Each row is a point on a landscape with many valleys, with its height.
A ball rolls from a point to the lowest of its 2 nearest points, and stops where none of them is lower. Distance is the straight distance between rows; heights are no part of it.
verev: [-20  -5 -20 -59 -23   2 -15 -21  10 -29 -17   4  12 -47  10   5  26  25
   3 -24 -17 -20  23  16 -21  10 -13  35   4   2  20  25   9  -7  12 -19
  -3  -5 -37 -59   6  10   3  26]  (h 685)
Gok: [ 15  13 -10  24  35  12  -5  25  11  36 -16 -19  -6   7 -21 -19 -10   1
 -31  10  14  20 -44  32  21 -16  -4  -7 -16  14 -48   1 -17  13  -6  22
 -17  -2  44   1   4 -18  16 -36]  (h 290)
zefo: [ 15  10  -5  -7  43  27  -5  37  -4  10 -19 -45  45  41   9  -3   0   8
 -25  40 -14  48  -1   4  36  -5 -27  -3 -29   6 -13   8 -15  26 -12   5
 -13 -23  31  28  11  -8  21  26]  (h 435)
Neb: [ -5  -6  35  20  -8   0   4   7 -14 -21  25  16 -18   5   8  14  -5  16
  15  -3  24   8  12 -50   0  13  27 -17   7  -5  48 -13  -9 -14 -13  11
 -17  11  -1  14 -11  -8 -29   9]  (h 511)
gide: [ 13   5   7  37  29  20  16   4 -16  41 -11   5   5  49  -2 -16 -21 -35
 -46  27  -7  20  -5  -6  43  15   3 -25 -22   8 -34  -1  -1 -18 -14  14
 -14  17  39  28  10 -12  27 -29]  (h 172)
kep: [ 14   1  37  24  24  -1  22  17 -11  -1  21  13  -4  24 -10   3 -18  -1
   5  17   9  -4  -5 -32   5  -1  40  -6  -4  11  -6 -12  -3  -1  -3  16
  -8  -1  18  -3   2 -19 -19  -7]  (h 546)
gur: [-21 -12  -5  11 -54 -17 -23  -5 -16  11 -20  -3 -20  -3  -3 -12  -6 -11
  23   4  29   6   8 -12  19   4 -32 -32  22 -29  37  -5  13 -20 -16   4
  17  22 -11  62  -1  24   2   5]  (h 175)
Nidib: [ -9   2  -9  18 -46 -26 -23  14 -14  26 -37 -25 -13  -7 -22 -23  -1   3
  12  12  22   7  -7  23  29 -14 -31 -22  14 -18  22   9  12 -11  -7  17
  15   7   2  18  16  16  -4   7]  (h 129)
sos: [ -6   6  12  11  -6   5 -12  16   6 -18  -8 -32  12   4 -13 -22   8  29
  38   4  -5   6   4 -15  27   0   6 -11  32   7  34   3  11 -21  -3   4
  11 -16   4  13 -13  -3 -17  -8]  (h 314)
zimo: [ 12  -4  10  19  -8 -23  16 -20 -40  10  11 -11   3  46 -13   0 -17 -71
   1  -3  -8 -35   2   0  -2  -4   0 -12  -7 -26  16  13  21  16  -4  -4
  45  -1  12  32   5   4   9  -4]  (h 493)
poz: [-13 -10 -18 -15 -19 -27 -28 -20   7  -5   5  -7 -16 -31 -19   6  15 -16
  18 -20  -2 -27  -5  21 -39 -13 -19   4  -4  -5   4   3  16   9  17  -9
  34 -17 -10 -20  -5   6   4  -4]  (h 464)
Nafi: [ -5  -5   6 -27  13   5  23 -12  25 -31  13  57   4  -5  33  26   3  -1
  21 -23  -9  -7  44 -16 -30 -22 -14  29 -15 -15 -16 -10   1 -18  12 -29
 -15  -6 -39  13  -6  18  -1  22]  (h 69)
pon: [ 30  -2  20   9  17 -29  31  19 -22  18  23   3   3   2   5   4 -18 -10
 -36  35  35  -8 -24  21 -18   6  18  12 -26  -7   5   1 -32  43 -11  17
  12  -3  -1 -41  30 -15 -43  19]  (h 623)
Bavo: [ -6   2   1  11   1  15   8  26 -17  13 -20 -33  24  29  -1   1  -9  22
 -43  38  -4  39   3  12  26   9 -19   3 -35   9   0   0  -9   9  -5  26
 -21   0  18   2  18  -8  -5  40]  (h 412)
Vad: [-15  -1   8 -21  29  17 -18  32  43 -22  -1 -25   7  -7   0  -2  -2  47
  13  11 -20  45 -17 -25   7  -7 -12  -1  -4  26 -13  -6 -26  -3  -8 -17
  -5 -11  13  27 -33  -4   0   5]  (h 241)
Ked: [  2  -2 -18  22 -22  24  18 -16 -11   6 -16   3  17  12  23  18   2  12
 -46   3 -17   9  16  11  -1  14 -12  -4   1 -10  18  -5 -18  -7 -22 -14
  -3  22 -20  21   4  16   1  24]  (h 432)
zibo: [-10   5 -18 -51   4 -24 -41 -22  -5 -20   2 -22   5 -43  -6  -1  40  10
  13 -21  -7 -24   3  22 -31  16   4  20  19  18  37  23  21  11  27 -18
  33  -6 -16 -73  -6 -11 -16   6]  (h 740)
tife: [ 14   5 -18  20 -15 -15   0 -38 -15  -6  25  -5 -12  27  -9   2  -2 -58
  24 -25  -3 -35  15   7 -22   5  17 -13   8  -6  15   0  31  13  16   4
  29  -4  -7  13   1   3  13 -18]  (h 522)
forut: [ 21   5   4  -1  16 -16  16  25  -4  21   3   7   3  -8 -11   8  -7   0
  -3  22  28 -15 -23  29 -16 -12  11  25 -19  -2 -19  -1  -7  23   0  14
  -7 -16   3 -34  29 -17 -10   6]  (h 650)
kofus: [ 16   1  11   2  42  -6  23   7   0   3  38  -5  11   6  10  21  -8  17
 -43  23  17  11 -23   8 -31  13  32  13 -29  25  -9 -19 -44  50  -4  -4
   2   0  -7 -49  10 -27 -40  15]  (h 590)
mulur: [ -4  -7  34  19  -7 -19  11  32 -12   9  10  20 -27   1 -15  -5 -19  10
   6  18  41   8 -13 -15   1  -1  13  -2 -14  -5   6 -14  -1  -2   2  37
 -23   0  16  -3  13 -10 -21   4]  (h 564)
Lolur: [  6  19 -20  32 -37 -15   4  17 -22  47 -53 -10  -6  19   0 -19  -4 -13
 -62  18  21  13 -14  31  44  13 -19 -12   1 -16   5   8   2 -19 -13  15
  -1  41  10  12  30  12   8   2]  (h 233)
Kug: [ -7   5  16  -1  26  15 -14  42  26   1 -22 -40  28   7 -12 -25  -6  38
  25  21  -2  39  -9  -6  42 -15 -20  -6   2  22 -12   0  -5   0  -6   6
  -4 -30  19  24 -15  -8  -1  -3]  (h 274)
Sisi: [-13  -3   7  31 -43   0 -13  -7 -31  -9  14  11 -29 -13   1   7   5  17
  -7 -12  31   8   6 -24  -4  24   7 -23  14  -7  61  -9  -4 -16   0  37
 -21  33   3   2  -2   1 -29   7]  (h 488)
karum: [-21  -2   2 -38   8   4 -28  15  28 -27  11  -8 -21 -38   4  -1   8  52
  -4 -17 -26  29 -28 -27 -16  -1 -11   3  13  14  14  -4 -36  -6 -14 -21
   3   1  -6  -4 -42   8  -9   2]  (h 181)
Fakag: [-21 -23  20  13  -3  -8   4   0 -21   5  -2 -22  13  27 -21   9  -6 -34
 -14  17   2 -15  11  11  -3 -18 -19  -3 -35 -12  -6   5  26   5   9   7
  38 -14  23  11   0 -14 -16  14]  (h 289)
mabur: [ -4  20 -32 -36 -48 -17 -22 -21  -6 -35   5  -2  -5 -17 -11 -10  23  -8
  60 -36  11 -16  20  -2  -1  27  -3   6  33 -10  40  10  48  -3  29  34
 -22  -6 -17 -21  18   9  14   3]  (h 573)
Rem: [-10 -14  29   6  23  -7   2  20  -9   3   4 -16   6  16  -9  17  -9   5
 -21  32   1  16  -3 -11  -6 -11  -3  -2 -35   1   5  -4 -13  13  -9   0
  25  -9  16  14  -5 -20 -21  31]  (h 313)
tavon: [ -8 -11  15   8   9  -5  -9  17   4   4   7   2 -31 -15 -17   3  -9  30
 -18   3   9  20 -26 -14 -10   1   6  -3 -17  17  -6 -16 -21   2  -3  17
 -22   3  13 -11  -8 -10  -8  -3]  (h 588)
mikun: [ 20  19   7  15 -14  -1  24   7 -13   0  -8  13  14  37  11  -6 -13 -21
  44  -2   3 -21  17 -22  25   8  17  -1  27 -24  15   3  24 -17 -12  -7
  -8   3 -10  46   9  19  21  -5]  (h 264)
sen: [  3   6  23  15  25 -20   3  20 -22  24 -13 -30  21  32 -22  -7  -8 -36
  10  17   0  -7  -8  12  28 -30 -18   4 -23 -22  -9  19  18  12  -2   7
  32 -30  35  10  10 -11  -2  -6]  (h 234)
nel: [ 33   8 -20  -3  45  28  12  12   2  16  -1  -2  22  23  21  19  -2   2
 -40  27 -17  30 -12   8  -1  -4  -4  -1 -21   8 -33 -10 -38  28 -26 -18
 -15  -1  11  29   3  -5  30   9]  (h 381)
pigu: [ 14  16 -17  -4 -37 -15  -6   2 -30  10 -32 -29  16 -11   7   1   9  14
  19  11   9 -16  21  37  11   0   1   9  19 -12  47  28   7   5  -7   1
   4   8 -25 -17  26   8 -18  38]  (h 526)
Reni: [  1  15 -30  -8  16  33  -3   9  18   1 -17 -40  27  -6  -8  -6   6  42
 -21   1 -22  25 -21  34  18   4   0  17   0  25 -26   7 -18  14   1   4
 -22  -6  13 -27   5 -11   9   3]  (h 443)
zoku: [-16 -13   2   4 -24 -19 -13  18   9  34 -28  23 -30  -9  -4 -11 -12  -8
  12  18  29  14  -6 -10  24  -7 -30 -16  -5 -18 -22 -15  10 -26 -11   1
  -9   7  -3  50   0  18  25  -6]  (h 119)
zeze: [  8  -1  14 -35  20 -16  11  28   7  -5  -2   9  29 -11  -5  16  -4   2
  33  33  29 -18  -1  20  -9 -17   7  39 -25  -5 -11  10   6  18   1  -8
   3 -28 -20 -33  32 -22 -15  32]  (h 675)
Varof: [-22  13  -2 -37  16  17 -16  16  16 -25  -7 -45  24 -11  -7  -3  18  63
   0   2 -18  19 -15  13   7   9  13  31  -2  40  18  14  -8   5  12 -11
  -3  -1  -3 -51  -6 -25 -21  24]  (h 378)
vuri: [-24   4  11  -8 -13  10  -7  14   1 -20 -13 -33  20  -4  -8 -11  17  44
  14   4  -7   8  14   0  17  10   5  16   3  18  32   7  19 -18  14  14
  -9 -10   2 -35   3 -12 -26  26]  (h 343)
kolo: [ -1  -4 -11  -3  16  24   6 -11  27  17  -3  22 -12 -10  -1 -16   6 -12
  -8 -12 -34   6 -15   8   6 -10  -4   3   5  12 -71  -3   3 -12  16  -4
 -19  -4  26  -2 -20   3  39 -42]  (h 345)
ferum: [  0   7 -14 -50   1 -11 -25  -8  17 -37   9  -7   0 -32  -8 -11  32  13
  43 -26 -15 -21  -3  -1 -17   3   2  14  35   6  25  13  20  -4  14 -17
  24 -19 -14 -29 -16   0  -2 -11]  (h 762)
miru: [ 12   8  46  29   9   6  14  23 -13   2   8  26  -7  19   6  -4 -28  10
  29   4  22   4   6 -56  22   6  42 -21  15   4   5  -9  -3 -18 -16  11
 -37  16  17  29  -8  -8  -2 -17]  (h 530)
gipun: [ 33  14   8  27   5   4  14  10 -15  22 -13  10   0  24  -2 -12 -21 -14
  -1  10   0  -6 -13 -21  34   3  21 -19  27 -14   4  -2  -7 -10 -31 -10
   3  14   6  46   1   6  22 -25]  (h 244)
kag: [ 23  25   1  -3   7   5   4  28 -17   9 -33 -36  36   0  -6  -9   1  35
  18  15   9  -7  -6  39  32  -8   8  23  15   0  21  24  -4  14 -12   5
  -2  -5  -9 -25  27 -15 -14  22]  (h 501)
Rova: [ 14  10 -31  13 -18   8  10 -19  21  22 -10  26 -18  -6  -4 -20  10 -26
 -11 -29  -7 -22 -18  29   5   8  12   4  25  -1 -39  -6  14 -10  15   0
 -14   3   4 -10   4  12  39 -51]  (h 376)
tad: [ 11   0  -8   7  39  25  -6   8  23  29  -1   8 -17   0  -6 -19 -13  -4
 -23   9  -7  30 -32  -5  16  -8   5 -20  -4  27 -75 -14 -21   1  -4   1
 -26  16  36  22 -18 -15  37 -44]  (h 318)
gidom: [-12 -20   9  -1 -21 -22  -5  -6  -2   6   2  38 -34  -7  -5  13 -13 -20
  17  -8  20  -9   8 -16 -19 -16 -19  -7 -16 -19 -10 -19  13 -13   5   0
  -2   5 -17  29  -5  18   9   6]  (h 180)
giram: [ 40  20  -2  30  13  -7  13  15 -21  32  -9  -6   2  13  -9  -5 -13  -9
 -24   9   8 -13 -28  17   8  -1  20  -5  12  -9   6   0 -19  18 -28   0
   5   6   9   3  12  -5   6 -16]  (h 214)
tik: [  2   0  15  -5 -36 -26  12  17 -31   8   1  -7   0 -20  17   5  -7  19
  -4  32  43   2   6  30 -13  10   6  14 -11   0  44  15 -19  16   8  31
  -8  19 -19 -55  34  -7 -60  54]  (h 103)
seke: [ -2   8  -7   2 -39  -8 -14  32   5  34 -39  -1  -7 -16   5  -7  -4  18
   2  22  29  23 -13  14  33  -8 -26 -10  11 -24   9  -1 -14 -16 -29  -5
 -15  14  -8  34   7  17  11  17]  (h 80)
beb: [ 11  -1 -12   0   7  12  22 -15  24   1  -8  49  -4   1  30  15   0 -14
   3 -13 -22   0  27   3 -15 -14 -14   8  -7 -17 -30 -14 -10 -13  -4 -38
  -2   5 -29  44  -8  25  28   1]  (h 146)
Niren: [  3 -18  14  17  -1 -13  15 -29 -12 -13  51  44 -24 -11  19  26  -7  -3
 -41 -22  29  -3  13 -38 -35   9  17  -8  -5  -4  23 -30 -27  14   0   9
 -12  17 -33 -30   0   6 -50   7]  (h 516)
Kevi: [ -1 -17  12 -21 -21 -27  17   6 -21  -8  13  10  15  -6   7  20  -4 -11
  -2  31  35 -19  13  18 -17   1   0  19 -26 -16  23   9   3  23   5   6
  18  -3 -33 -40  35  -4 -48  54]  (h 193)
zutef: [-11 -12  15  13 -38 -24   4  -8 -43  -1   2 -13  -4  42 -27 -11 -16 -44
  14   2  23 -22  16 -10   9   1 -13 -22  -5 -20  33   1  39   1  11  29
  22   6   7  32  17   6  -6   9]  (h 466)
liv: [ 16  16  11  -7  57  19  17  31  -8   6   4 -37  47  35   0  11   3   3
 -21  39  -8  22  -9  14  17  -9   6  17 -32  12 -15   7 -14  33  -4   7
   0 -22  30 -17  18 -35  -7  25]  (h 455)
Selif: [ -1  -9 -13  12 -46 -22  -4 -15 -27  12 -10  -2  -7  -2 -10   8  -1 -22
 -14  -2  23 -27  11  30 -21  -2 -14  -4  -5 -19  22   4  22   9  10  15
  13  11 -14  -6  22  13 -11  23]  (h 268)
kov: [-12   0  -5 -39 -15  -8  -1  -6  38 -18 -14  19   6 -17   0  -8   6 -10
  60 -16 -17 -21  22   2  -7 -21 -11  26   2 -11 -36  12  32  -9  21 -23
  -1 -25 -14   4  -2  22  37  -3]  (h 632)
Bavog: [ -2  -2   8 -25   3   4   9  17  14 -19  12  33   4 -19  24  32   1  31
  12  -7  14   6  12 -11 -17  -7  -3  26  -8 -10   7 -14 -19 -14 -12 -17
 -34  -1 -31  -3  -2   5 -15  30]  (h 162)
zata: [-20  -6  -9  17  13  20   1  -2  -1  12 -11 -42  26  19  -6  13   6  -2
 -44  20 -19  19   5  31   8  -7 -18   3 -40   8 -18   9   4  11   4   7
   6 -14  28 -15   5 -19  -7  19]  (h 375)
lin: [ -7 -10 -17  44 -23   7  -2 -32 -10  30 -11   9 -29  11  -6 -18 -10 -36
 -36  -4   3  -6  -4   2  21  21   0 -35   8  -6   2  -6   6 -26  -8   5
  20  34   0  35   1  10  20 -42]  (h 424)
dabef: [-14   1 -11 -23   5 -14 -40   1  18   6  -9 -28   4 -45 -17  -2  20  17
  10  -3 -11  -4 -30  29 -23 -23 -16  11   0  10  -5  10 -12  14   9 -14
  36 -21   3 -36  -6  -5  -6  -5]  (h 531)
tis: [ 15  11  24  33  29  -5  11  12 -17  36 -14  -4   9  47 -14 -23 -24 -45
   2  17  -1  -5  -1  -2  45 -13   1 -13 -11  -7 -39   9  23  -8   2  11
   4  -6  44  25   7  -5  19 -33]  (h 195)
Rosof: [  2  14  -8 -18 -25 -21  -2  -7   0 -21   9   4  -5  16 -11  -8   2 -23
  73 -22  10 -30  17  -8  -2   1  11  11  17  -4   5   2  48  -1  26  17
 -16 -16 -15   0  18   8  18  -3]  (h 591)
muv: [-23 -13 -18  18  -5  15  -8 -23  11   0 -18 -46  22  -3  -3   2  17 -12
 -19   4 -30  -4   9  34   4 -12 -20  -1  -7  -1  -5  19   9   4   3 -13
  41 -16  13   1  -9  -6  -7   1]  (h 324)
sedaz: [ 10   4  15   4  13  11  17  25   0  -1   4  27   0   5  25  23 -13  23
   0   9  12  18   4 -29   3  -1   8   2  -2 -10   4 -16 -27  -9 -35 -12
 -34  10 -11  36 -10   3   1  19]  (h 221)
pel: [-15  -2   7  11   2  15  -9  14  34  -3 -14 -25  18   0 -10 -45  -7  23
  30   7  -9  22  -9 -18  58  -6 -12 -21  47  17  -9   8   0 -25  -4   6
   0 -20  14  37 -19  12   0 -33]  (h 295)
sukuf: [ 23   3   7  20  24  -1  20 -20  -3  -9  30  43 -15  -3  23  26 -11   6
 -18 -29   9 -10  11 -32 -31   3  32  -5  12  -2  15 -25 -33   8 -22 -22
 -16  13 -30   2 -10   8 -16  -9]  (h 472)
vena: [-27 -19 -15 -39 -32   3 -11 -10  39 -10 -16  23 -12 -41   3 -11  10   3
  14 -18 -27   4   2   0   0 -12 -38  10   9 -14 -28   5   7 -21   9 -17
   2 -16 -14   9 -14  35  34  -8]  (h 608)
lan: [  7   1   2  30  26  28  12  -4  -8  32  -5  21 -13  28  11  -3 -30  -5
 -50  19  -1  33  -3 -38  30  27  18 -31 -17  17 -28 -17 -22 -21 -29   3
 -31  41  16  39   4  -9  30 -26]  (h 152)
netig: [-18 -13  -3   1  -6   3   0  -3   3  -1   4  -2 -10 -15 -17   3  11  14
 -27  -2  -7  -2 -12  15 -17   5  -5  15 -19  14 -11  -4   7  -6  18  20
 -16  -9  11 -45   5  -7 -12   3]  (h 619)
ral: [ -9  -5 -17  22 -42  -2   6 -11 -20  31 -41 -13   6  17  -7  -8  -1 -28
 -41   7   8 -10   6  40  21  -3 -26  -6 -12 -24  -4  11  21  -3  -4  13
  17  12   8  13  21  11  10  11]  (h 194)
Mobob: [ 30  18  -1  13  -7   7   6  21 -11  13  -2   7 -10 -11   7   5  -7  28
  -1  -3  24   1 -22   0   1   4  27   0  27  -5  24  -9 -27   4 -31  -4
 -26  15 -12   6   1  -2  -2   0]  (h 256)
Poviz: [ -7  -6  -7  34 -19  19   4 -18 -14   0   9   7 -11   2   6  11  -1  22
 -42 -11  -4   7  -2 -13  -8  25  11 -11   5   8  27 -15 -15 -14  -6  11
 -21  27 -10  -8   2   4 -11   1]  (h 461)
logil: [  3   3 -40 -42 -31 -14 -29 -41  -7 -12 -17 -16   5 -54   4  -8  32   4
   4 -30 -12 -33  22  39 -23  24  -5  20  24   6  26  33  20  13  24  -1
   6   0 -26 -77  10  12   6   4]  (h 713)
soze: [ 14  14  14  -4   9  12  32   1   8 -27   6  23  24  25  21   4   3   3
  49  -6 -11 -23  34 -20   0   3  27  17  19  -4  -6   0  22 -20  10 -17
 -18  -7 -13  14   2   5   4   2]  (h 287)
Zus: [ 21   8  -9  -4  65  37 -15  25  13  18   4 -20   7  25   1  -8 -10   2
 -16  29  -2  51 -21  -5  18 -16  -4 -21 -22  30 -64 -12 -30  31  -3   3
 -25  -1  46  33  -6 -20  38 -15]  (h 339)
Tikab: [-25 -19  -1   3 -17   7 -22  -9  13 -16   4  -6 -28 -27   5  -6   4  28
  -7 -11 -14  22 -11 -31   2   5 -14 -24  15   5  22  -6 -21 -24 -16  -7
   3  13  -5  25 -33  12  -7  -7]  (h 116)
Naro: [-12  11  12 -68 -10   5 -25  32  16 -32   2   4   0 -45  -8 -12  21  47
  54 -20   3   3 -15 -12  -3   0   0  20  36   3  32   7   2 -16  -3  -9
 -15 -10  -7 -33 -21  -3  -7   0]  (h 778)
Zom: [-23  -2  -8 -73 -25   1 -10 -11  22 -33 -14  24   1 -37  -3  -8  19   5
  33 -31 -24 -28  18  -3 -12  -1 -15  39  -1 -13  -7  20  31 -10  20 -11
  -5 -26 -20 -47   3  19  33   3]  (h 658)
Buba: [ 26  26   5   4  45  14  16  19 -14  11 -15 -40  49  20 -10  -2   5   5
   5   9   0 -17 -13  39  30 -15  17  25   1   3  -5  21   2  26  -9   1
  12 -21  15 -28  24 -33  -8  -4]  (h 479)
Tizis: [ -7   4  -3 -37 -30   3 -17  26  21  -4  -8  19 -11 -48  -1  -8   8  38
  41 -16  11   7 -19  -4   7  -9 -13  10  29 -12   6  -4  -6 -19 -11  -4
 -35  -6  -8  -2 -13  17  13  -3]  (h 791)
zuk: [ -5 -22 -14  -2 -31 -27 -28 -35 -23 -10  19  -5 -14  -8 -12  16   5 -31
 -10 -25  16 -34  20  18 -50  -1 -20 -17  -2  -7  31  -8  19  24  21   1
  44  12 -17  -1  -9   7 -18  11]  (h 368)
Nis: [ -5  -5 -16 -18  23  13  -4 -26  41 -14  13   0   1 -28  11  -5  25 -13
   7 -25 -49 -15 -17  11 -26 -10  -2   7  23   8 -34  11 -13   6  11 -38
  37 -20   8  -9 -36   7  18 -43]  (h 276)
Pafot: [-11   7   0  12  30   5  -8   3  17   9 -20 -51  35  17  -7  -6   9 -22
  16  14 -21   2   1  22  33 -34 -23   0  -7 -12 -19  30   9  10  -3 -11
  46 -36  29  19  -3 -10   2 -15]  (h 277)
kemo: [ 13  -3   7  13   8  -5  24 -13 -13 -10  43  16   1  -2  17  18  -5  17
 -41   3  19   0  -1  -5 -27  28  32   7  -4  13  23 -17 -32  24  -6   6
 -13  12 -28 -50  13  -8 -51  16]  (h 554)
Lived: [ 20  -4  16  22  49  -6  15 -25   6   0  39  30  -6   4  12  26  -8 -11
 -31 -15  -8 -11   2 -25 -43  -5  37  -9 -10  17 -21 -22 -32  24  -7 -30
   8   4  -7 -13 -20 -10 -14 -24]  (h 425)
ton: [  7   3 -33   3   9  36   7   0  16  -1 -12 -15  19   9  28  12  -4  28
 -40  16 -25  40  -2  10   9  14 -14  -4  -3   7 -11  -5 -35   0 -28 -20
 -16  11 -10  36  -5  11  19  19]  (h 406)
pipo: [-30 -17  11 -26  -6   2  -3 -18  29 -32   7  35 -24 -15  17 -12   9  -6
  27 -32 -36   0  20 -36 -13  -7 -24  -2   9  -6 -17  -3  12 -32  21 -19
   7  -2  -9  27 -41  31  17 -15]  (h 584)
Tiga: [ -2  10 -38  -4 -55  -8 -16 -33 -18 -16 -21 -26  10 -10  -1  -4  21  -4
  23 -20   1 -24  35  25   2  15  -4   2  27  -8  42  21  38   4  18  16
   9   6 -20 -15  22  10   0  20]  (h 551)
Dere: [ -9   3 -10 -21 -46 -21 -12 -20 -24 -37  32  18 -12 -13   0  15  13 -11
  37 -25  33 -13  30 -17 -21  25  -1  -2  14 -13  53  -7  37  -2  33  38
 -15  10 -22 -19  15   1 -21  22]  (h 595)
dapur: [ 12   0  18  26  38  23  10  -2   5   1  14  13 -14  12   3   5 -28  17
 -21  -4 -15  24  -8 -44   5  10  36 -28  -3  26 -19 -15 -31  -5 -23  -7
 -24  25  12  25 -18 -11  11 -22]  (h 117)
veka: [ -9 -17  38 -10   4 -16  22  23  -7 -12  26   6  10  12   4  20  -8   0
  -5  34  26   6   8 -19 -10  -5  10  10 -30  -5  17  -8  -4  12   0   6
  19  -7 -13 -13  10 -18 -48  45]  (h 265)
Vibol: [-11  10 -21 -15   6  33  -7 -10  20 -26   0 -38  15 -15   3 -13  14  49
 -18 -17 -45  17 -23   3   5  19   8  12  27  33   5   8 -22  -1   0 -11
  -4   1   0 -26 -19   0  -2  -8]  (h 413)
Nonu: [ 17   5 -18  39 -13  -8  13 -20  -8  30  -4  22 -22  18  -4  -3  -8 -43
 -28 -11   7 -24 -10  20  -5  10  15 -10   3  -9 -17  -8  12  -4   1   0
   3  14   3   6  10   9  24 -34]  (h 402)
dol: [ 19  17  -9  22  10  -6   0  34 -13  47 -36 -21   0  22 -10 -19 -11  -2
 -53  28  16  29 -30  31  44  -3 -20  -8 -19  -6 -13   8 -16   5 -19  22
  -7  12  30  14  21  -4  15  -2]  (h 260)
rusoz: [ 11   1  -9 -13 -15 -23  -4  -8 -17 -18  28  13 -13 -25  -6   4  14   3
  14 -13  26 -23   1   7 -29  23  19  13  16   3  35  -3  16   7  27  24
 -10   0 -21 -57  17  -7 -27   6]  (h 622)
fibo: [-12  -6  -1 -36 -30 -21 -22   6   6 -15  10  34 -26 -41  -6   8  10  11
  32 -22  12 -12  -3  -9 -24  -7 -14  13   4 -17  15  -7  10 -14  10   3
 -21  -7 -20 -23  -1  17   0   9]  (h 809)
danu: [  6  -6 -11   9  44  40   6   1  13  10  -3  -9  15  35  14   1  -4  -9
 -23  27 -29  38  12  -5  14   1  -9 -17 -22  21 -51  -5 -12   1  -4  -8
 -19  -5  29  36  -8  -8  35  -7]  (h 358)
ledi: [  1   5 -10  -1 -13  -4  -3 -43   6 -36  30  14 -18  17   1 -11  10 -40
  51 -42 -30 -23  29 -23 -21  11  13 -12  25   5  11   2  32  -9  34  -2
  18   4 -10  18 -20  14  23 -23]  (h 547)
nor: [-12 -18 -15  -4  17  20   4 -31  36  -2   1  18   0 -17  19  12  15 -16
 -17 -16 -40   2   9  20 -26 -14 -27   5 -13  -4 -41  -3 -15  -1   6 -39
  20 -12  -6  19 -26  15  27 -17]  (h 212)
Pav: [ -5 -17  13  23  13   7 -10 -24   6 -12  17  22 -37 -12   2  -2 -10   5
  -7 -23 -17   5  -2 -52  -8   8  20 -32  13  13   5 -11 -16 -21 -12 -12
   3  20   0  26 -32   3   5 -32]  (h 61)
Mamil: [ -1  -6  14   8   0  -2  28 -22   1 -15  20  37  -2  27  12   9  -4 -32
  29 -13 -15 -24  32 -13 -16  -6  17  11  -6  -1 -31  -7  28  -8  26  -6
  -5  -3  -7   4   1   7   8  -2]  (h 286)
Vir: [-15  -2 -12 -36 -22  -4 -14 -25  16 -54  20  17 -18 -15  11 -10  26  -9
  42 -46 -27  -7  26 -32 -21  10 -14  -7  32 -11  34   5  25 -24  22  -5
  18  -2 -16  14 -30  24   6 -10]  (h 565)
bag: [-26 -29  15  29 -25   3  -4 -27 -25  10  -5   4 -19  29 -16 -14 -20 -36
  -2   0   6 -13  18 -22  13  10 -15 -37  -6  -5   7 -10  29 -26   4  16
  26  24   9  52  -5   5  10 -22]  (h 442)
lifik: [ -5  -2   3  21  44  14   0 -34  27   2  22  -2  -2   2  11   8   7 -37
   5 -12 -43 -10  -1   1 -25 -15  12 -11  -1   9 -42   6  -9   4   8 -37
  40  -9  30  11 -40 -10  11 -50]  (h 326)
rumug: [ -6  -5  -5 -27   8 -19  -7  -4  -3  -5  12   1   0 -32  -9   3  16   9
  -7  -5  16 -28 -17  31 -32  10  11  34 -11  14   2  10   6  14  25   6
   1 -12  -8 -85  18 -17 -23   6]  (h 657)
kazel: [  1 -15  28   4  -8 -30  25  -6 -14  -1  30  48 -24  21   6  15 -22 -40
  23   7  26 -18  17 -34 -17 -14  12  -3 -16 -19 -24 -16  14   3  14   8
  -7   6 -14  17  10   8 -12  13]  (h 240)
guv: [ 14   5  14  23  62   7   2 -11  11  10  27  -8   7   8   1  20  -4 -16
 -16   1 -18  -5 -16  -8 -27 -15  32  -9 -14  21 -33  -9 -22  23  -6 -25
  22  -6  29  -6 -23 -30  -2 -32]  (h 374)

Where does a ball stop that starts at each point below?
pon -> Nafi
Reni -> Pav
Vibol -> Pav
Buba -> sen

Call two points neighbours if one is among the 2 nearest of the other. Go from one point of each pair to the other, from neighbour to neighbour, staying as low as possible. Name the highest point that can't be avoided.
giram and seke -> soze
tik and Pav -> Rem
Nafi and giram -> Mobob
